Each row is a point on a landscape with many peaks, with its height.
From any point a climber takes the steepest step (rise divided by distance) to one of its 2 nearest points. It stops when none of these is higher. Distance is the straight distance between rows; heights are no part of it.
k400: [  5 -10  -7   9   0   0  -7  21  -9  -1  -2  26  -1  -9  -1   2  -9   5
   2   9 -12  16  -7  19  11]  height 1.96
k721: [ -7  -6  -1  -7  18 -15  -1   3   2   3   1 -19  14  -9  -3   2  17 -13
  -7   2  -7 -10   0 -20 -10]  height 1.70
k585: [-21  -3   1  -6   7  -8   4   1 -13   0   6 -10   2   2   7  -5   6  -6
   2 -15  -7   2  13  -6   5]  height 2.25
k470: [  7   4  -2   5  12 -21  -4   0  13   6  -1   7  -1  -3   7  -2   5 -12
  -3  30 -15 -10  -9   0  -9]  height 3.86
k282: [ -4 -17 -16  11 -12   3  -8   7 -15   9  13  -1   2   1   2  -7  10  12
   4 -29  -3   7   8  14  15]  height 3.94
k253: [-14  -1   3 -11  19  -8  -6  -5   3   3  -1  -4   7  -3  -3  -6   7  -7
  -2   3  -9 -15  -2 -20  -7]  height 1.58
k739: [ -6  -8  -2   0  15  -1  -8  -9  10  15  18  19  -9  12 -35  -7  -3  -6
  -2  -4   0   3  -2  18  10]  height 0.37
k72: [ -2 -14  -9   3 -13   2 -10   4  -7  13  14  17  -6  -4 -14   4  -4  -2
   1  -6  -3  10  -3  18  17]  height 3.78
k645: [  2   1  -4   0  -1  -3   3   7 -19  -6  -9   2  -2  -2   5  -2 -14   1
  10 -15  -8   3   3  -7   8]  height 4.08
k522: [ -2 -16 -18  -3 -16  -3   9  33  -1 -12   6   4   0   7   7  10  10   3
   6   8 -26  10  11  12   0]  height 1.63
k722: [-10  -3  -8  -4  10   6  -4  -6  -5  16  18  11 -14  19 -32  -6  -2  -7
  -2 -22   3  10   2  13  13]  height 0.44
k642: [ -3  -8   2  -5   2  -4   1  18   3  -3  18  10  -4  18 -13   4   9  -6
  18   7 -30   7  13  16  -5]  height 0.14
k875: [ -2 -18 -18   4 -14   8 -10  13  -7   8  22   9  -4   6 -15   6   9   3
   5 -19  -1  13   4  21  15]  height 3.64
k39: [ 18   6  -6  13  -2   1   4   1 -16  -3  -4 -16  14  -5  22   3  -7   6
   6 -23  19  -3 -13 -17   3]  height 3.88
k559: [  5   6  16 -16 -17  15   5 -38   9  -1  -5   0  -7  12   6 -10 -14  19
  -6   0  14   5   6   2 -12]  height 1.39
k484: [  9  -4  -4  10  -5  -2   2  14 -13  -8 -10   4   9 -26  21  11  -6  13
  -6   2   8   9 -15  -4   3]  height 2.52
k276: [-18  -2  27 -14   8  14   1 -35  13   7  -2   6  -8   5 -23 -15  -4   6
 -13  -1   8  -4   7   6  -4]  height 5.91
k156: [  5   8   1   7  -6  -1   3  -8  -4 -13 -24  -5   4 -11  10  -1 -12   4
  -1  -6  16  -7  -6 -11   0]  height 5.18
k513: [  2  13  18 -17 -10   7   5 -19  31 -22  -5   0 -11   9   5  -8  -3  12
   7  18  13  -7   9   1 -23]  height 1.08
k136: [  4  -1   3   4  -3  -2  -4  -1  -9  -7 -21   5   1 -12   4  -2 -14   5
   4   0  -1   2  -5  -4   8]  height 4.57
k265: [ -8  -1  10  -6  10  -5  -7 -18  12  -1 -10   1   6  -3  -6  -8   4  -3
  -3  11  -2 -10  -2 -10  -7]  height 1.47
k963: [ -8   7  27 -12   5   5  -5 -31  21   4  -4  15 -13   4 -14 -12  -2   5
  -9  12   3  -5   8  12  -6]  height 5.48
k320: [ -7  -9  -4  -1  -6  -1 -13  -5  -8  14   3   5  -5  -6  -5  -3  -3  -1
   5   3  -1   9   3  11  10]  height 4.06
k617: [-11  -4   3  -6   7   8   4  -3 -12  11   4   9  -9  12 -14 -12 -22  -1
  15  -6  -6  10   2   6   8]  height 1.74
k539: [ 10   0  -4   1  -7  -3  12  23 -22 -11   0  -8   5  -4  19   5  -4   7
  14 -26  -6  12   7  -5   8]  height 3.47
k52: [  1  18   4   8  17  -7   2   0  21  -2  -6 -19   6  -3  -8  14  15  -8
 -20  14  18 -25  -8 -20 -16]  height 3.45
k329: [  2  -7  -1  -2  -5   9  -2 -17 -11  20   9   7 -10   6 -12  -7 -14   8
  -2 -23  10  10  -1  10  17]  height 0.26
k699: [-18   1   6  -6  -8   6  -3 -30  21  -9  -9   5  -5   5   0 -10   1  15
  -8   2  12  -8   8  -1 -10]  height 1.23
k761: [-17  -7  -2 -10   0   8  -3   5  -9   4  19   0  -3  19 -10  -4  15  -4
   6 -17 -17  13  16   8   5]  height 0.60
k534: [  7 -12   3   3  -6   9  -3   3 -16   0  -2  18   8 -19   2   1 -22  17
  -1 -15  -1  18  -9  10  16]  height 1.90
k747: [ -3  -6 -15   1  -6  -1  -8  15  -5  -3   2   1   9   2   6   2   0 -11
   8   5 -17   1   1   0   2]  height 0.81
k153: [ 10  -3   9  -2 -11  14  -5 -16 -12   5 -10  15   4 -10   6  -4 -25  17
  -3  -8   7  13  -9   4   9]  height 1.71
k73: [  5   3  -3   7   1  -2   5  -7 -19   4   0 -22  13   0  17  -4  -3  -1
   8 -22   7  -2  -4 -17  -3]  height 4.34
k68: [-16   1   2  -8  13  -5   4   5 -11  -4   6   5  -3  12   2  -4  -1 -16
   8   1 -14   6   6  -5   0]  height 2.05
k360: [-10   4   7  -6  12  -2   3 -11  -8   4   0  12  -5   6  -6  -9 -13 -11
   7   3  -9   5   0  -1   3]  height 1.89
k979: [  4   2  10   4  -5   7  -5 -23  15  11   0  25 -17   2 -19  -5 -20  12
  -3   6  15   4  -2  25   2]  height 4.71
k170: [ 10  14  20  -3   5  -9   1 -15  30  -7  -8  -6   2  -2   1   6   9  -9
  -4  28   9 -15  -4  -5 -16]  height 4.10
k750: [-11  10  17 -12  -2   8   7 -30   3   5  -4  -8   5   1   3 -11 -12  -1
  -3  -5  13 -12   2 -15 -10]  height 1.10
k830: [ 10   7  16  -6  -6 -10  -3 -20  22  -7 -13  -1  -6  -8   6   3   4   4
   1  25  11  -6   0  -1 -13]  height 4.39
k696: [  3  10   5   7   1 -10   3  -9  17  -5 -10 -17   9 -10   1  11   8 -12
 -16  23  11 -16  -5  -8 -18]  height 3.79
k492: [ 18  13 -15  14   6  -7   1  10  -4  -3  -6 -19  10   0   7  18   2 -11
  -9   2   9  -6 -12 -18  -2]  height 1.05
k592: [-29   0  10  -7  12   2   1 -16  -8   6   0  -8   3  -4  -2 -17   6  -1
  -6 -17   1  -6   8  -8   2]  height 2.49
k532: [-17  -5  -3  -6   8   3  -5  -8 -11  10  13   3  -3  11 -18  -6   5  -2
  -5 -21  -7  12  10   9   6]  height 0.52
k392: [ -7  -7 -16  -4 -12   6  -7  13 -16   0  10  -2  -3   8   3   1  14  -6
   8  -3 -16  11   9   5   4]  height 0.71
k129: [ 26   3 -25  13   0   2  11  46  -2  -8   2 -18   7   5   8  22   9  -7
  -8   8   5   3 -10 -12   3]  height 1.35
k630: [  6  -3 -12   1  -1  16  -3  -3  -6  20  17  13 -16  12 -30   0 -11  -2
  -1 -22  15  15  -6  17  17]  height 0.35
k595: [  7 -13  -6   2  -2   1  -3  22 -13  -6  -1  20   3 -19  12   7  -9  13
   2   0  -9  15 -11   3  10]  height 2.16
k187: [ 20  10  -2  16  -4   3   4  -1   4  -7 -11 -13   9  -8  18  11  -6  10
  -2  -9  36  -6 -20 -21  -2]  height 4.50
k731: [  8  -1  -9   8  -4  -8   9  23 -20  -9  -3  -7   6 -17  24  10  -4   7
   0 -16   5   7  -4  -8   7]  height 2.97
k935: [ 22   5 -25  13  12  -9  16  41   6  -4   6 -19   1  11  -4  18  12 -14
  -8  21  -4 -11  -9 -11  -2]  height 1.52
k923: [ -6  -5   1  -5 -11  10  -3 -34   5  17   3   9  -6   8  -8 -13 -11  10
 -10 -15  18   5   2   6   8]  height 0.18
k530: [ 25  -3 -17   7  -4  -5  15  46   3 -12   2  -1   5   5  12  13   4  -8
   8  22 -16  -1  -9  -3   0]  height 2.80
k651: [ 10   2 -18   5  10  -8  13  32   3  -7   5 -30  10   9  -4  15  19 -15
  -4   0  -5  -9  -1 -21  -3]  height 1.69
k910: [ 20   6 -18  13   3  -7   6  27 -14 -10   2 -11  10  -3  10  22   5  -8
  -4  10   3   2 -15 -13  -2]  height 1.20
k215: [ -6  14   6   6   7  -1   6  -9   2  -9 -13 -11   1  -1   3  -1  -2  -4
  -1   1  20 -15  -8 -21 -10]  height 6.13
k544: [-14  -6   0  -3  14  -7  -5   8   0   8  19  17  -7   9 -21  -3   8 -11
   6   3 -25   0   6  15   2]  height 0.23
k834: [  7   3  -7   3  22 -17   9  26   9   2   7 -12   5   0  -1  -1  16 -20
  -2  30 -22 -14  -6  -7 -10]  height 3.37
k505: [ -5   4  12 -13 -16  13  -7 -30  27 -13  -4   8 -16  10  -4 -11   3  19
  -3  11   8  -1  13  12 -15]  height 1.22
k294: [ 12  -1  -8   5   7 -14   7  32   3  -5   1  -2   3   0   5   7   4 -17
  10  24 -19  -7  -6  -1  -1]  height 3.07
k17: [ -4  -8  -7  -1 -22  14   1  26 -21  -6   7   3  -5  -3   7   3   4  12
  12 -23 -11  12  13  15  14]  height 3.95
k299: [  8  19   0  12   0   0   6  -5   9  -9 -13 -13  -3   1   6  12   0   0
  -5   0  34 -16 -13 -22  -6]  height 5.28
k843: [  1  -6   4   2  -3  -5 -18 -17  11  16  -3  16 -13  -4  -7  -4  -1   2
   1  18   2   3  -2  14   3]  height 4.40
k363: [ -2  13  32 -16   5  -2  -4 -26  33  -4  -7   9 -12   0  -2  -9   7   1
  -3  22   0  -6  10   9 -13]  height 5.11
k66: [  3   2 -10   5   2  -9  -3   8  -3  -5  -8  -4  11  -3  11   5  -2 -15
  -2   9  -4  -4  -3 -12   1]  height 0.91
k250: [ 11  11  -3  -3   0   0   9  35  -6 -13   6 -16   1  12   6  18  13 -20
  15   8 -10   2   4  -8  -5]  height 2.38
k174: [  0   9  -7   9  24  -7   6  17  12   3   1 -26   5   2 -10  14  20 -13
 -18   9  15 -21 -11 -26  -4]  height 3.12
k347: [  0 -13  -3   3 -10  17   3  17 -27  -2   7   8  -2  -7   9  -7  -4  21
  12 -28  -3  14   2  10  19]  height 4.58
k36: [-13   5  12 -12   7  -1  -3 -23  27  -9 -13  -2   2   0   3  -7  10   6
  -7   9  12 -14   0 -16 -16]  height 1.36
k483: [  8   2  12  -6 -20  14   0 -31   1   6 -11   8  -2  -4  11  -6 -24  19
  -6  -8  18   8   0   6   4]  height 1.55
k331: [-20   1   7   1  -3   4  -6 -32   1   7  -3  -9   6  -5   2 -16   5   9
 -12 -19   7  -8  12   1  -2]  height 2.70
k59: [ -2   1  -7  -5  11 -11   5  22  -2  -5   4 -27  13  -1   2   8  19 -16
  -4  -4 -16  -8   5 -19  -4]  height 1.88
k142: [  5  -2  -9   2   4 -10 -14  -6   6  10  -6  12  -1  -3   8   0  -3  -1
   2  21  -9   1  -7   3   0]  height 4.12
k994: [-15  -4   7  -4  19  -8  -8 -12   6  13  14  22  -9   6 -22 -10   4  -6
  -2   8 -11  -9   0  10  -1]  height 0.30
k20: [  4  -3   2  13 -11   5  -2 -14 -14   5  -7  -3  13 -19  14  -8 -10  21
  -2 -25   9   3   1  12   6]  height 3.33
k734: [-27  -4  10  -7   9   9  -7 -20   7  17   7   6  -5  -2 -24 -11   1  -1
 -11  -9   4  -7   5   8   5]  height 5.34
k236: [  5   4  19   0  -1 -13  -7 -23  20   1  -9  14 -10  -5   4  -4   2   1
   0  28   1  -1  -2  12  -6]  height 4.72
k158: [  2  -5   0  -4 -25  16  10  35 -16 -18   4   3   0  -2  15  10   7  10
  15 -10 -13  16  11   9   3]  height 3.35
k701: [  0  -1  -3 -12  -2  -3   5  24  -3  -8   9 -17   6   8   3  10  18 -18
  12   6 -24   1  11  -5  -8]  height 2.12
k504: [ 13   8  -4  11  24 -20   4  13  16   4  -2  -6   8   1   4   3   8 -20
 -13  32 -11 -15 -11  -5 -11]  height 3.62
k936: [  6  13  17  -8  -9  13   9 -33   7  -4 -10  -8  -1   4   7  -6 -15   8
   0   3  18  -3  -2 -11 -17]  height 1.24
k335: [ -4  -9 -11  12 -11   2  -7 -10 -14  10   2  -2   6  -8  10 -13  -2  15
   3 -26   5   1   5   8   7]  height 3.63
k495: [  7   3  -2  -2 -12   6  10  34 -17 -17   4   0  -3   3  11  14   4  -6
  17   5 -16   4   2   0   0]  height 2.78
k821: [  1   2  20  -4  -7   5  -2 -29  12   3 -11  14 -10   2 -13  -6 -20   8
  -3   6   7   3   4  15  -2]  height 5.06
k309: [ -4   3   4  11 -10   1  -2 -24  -2   1 -12 -18  12 -13  11  -8  -2  13
  -2 -19  12  -7   6  -1  -8]  height 2.96
k301: [ -2 -12 -17   3  -8   1  -5  29  -5  -1   7  20  -7  -1   0   7   0   0
   4   6 -19  14   4  21  10]  height 1.80

Where does a climber stop that starts at each point below?
k484 -> k215
k360 -> k282
k392 -> k59
k701 -> k347
k174 -> k236
k505 -> k59
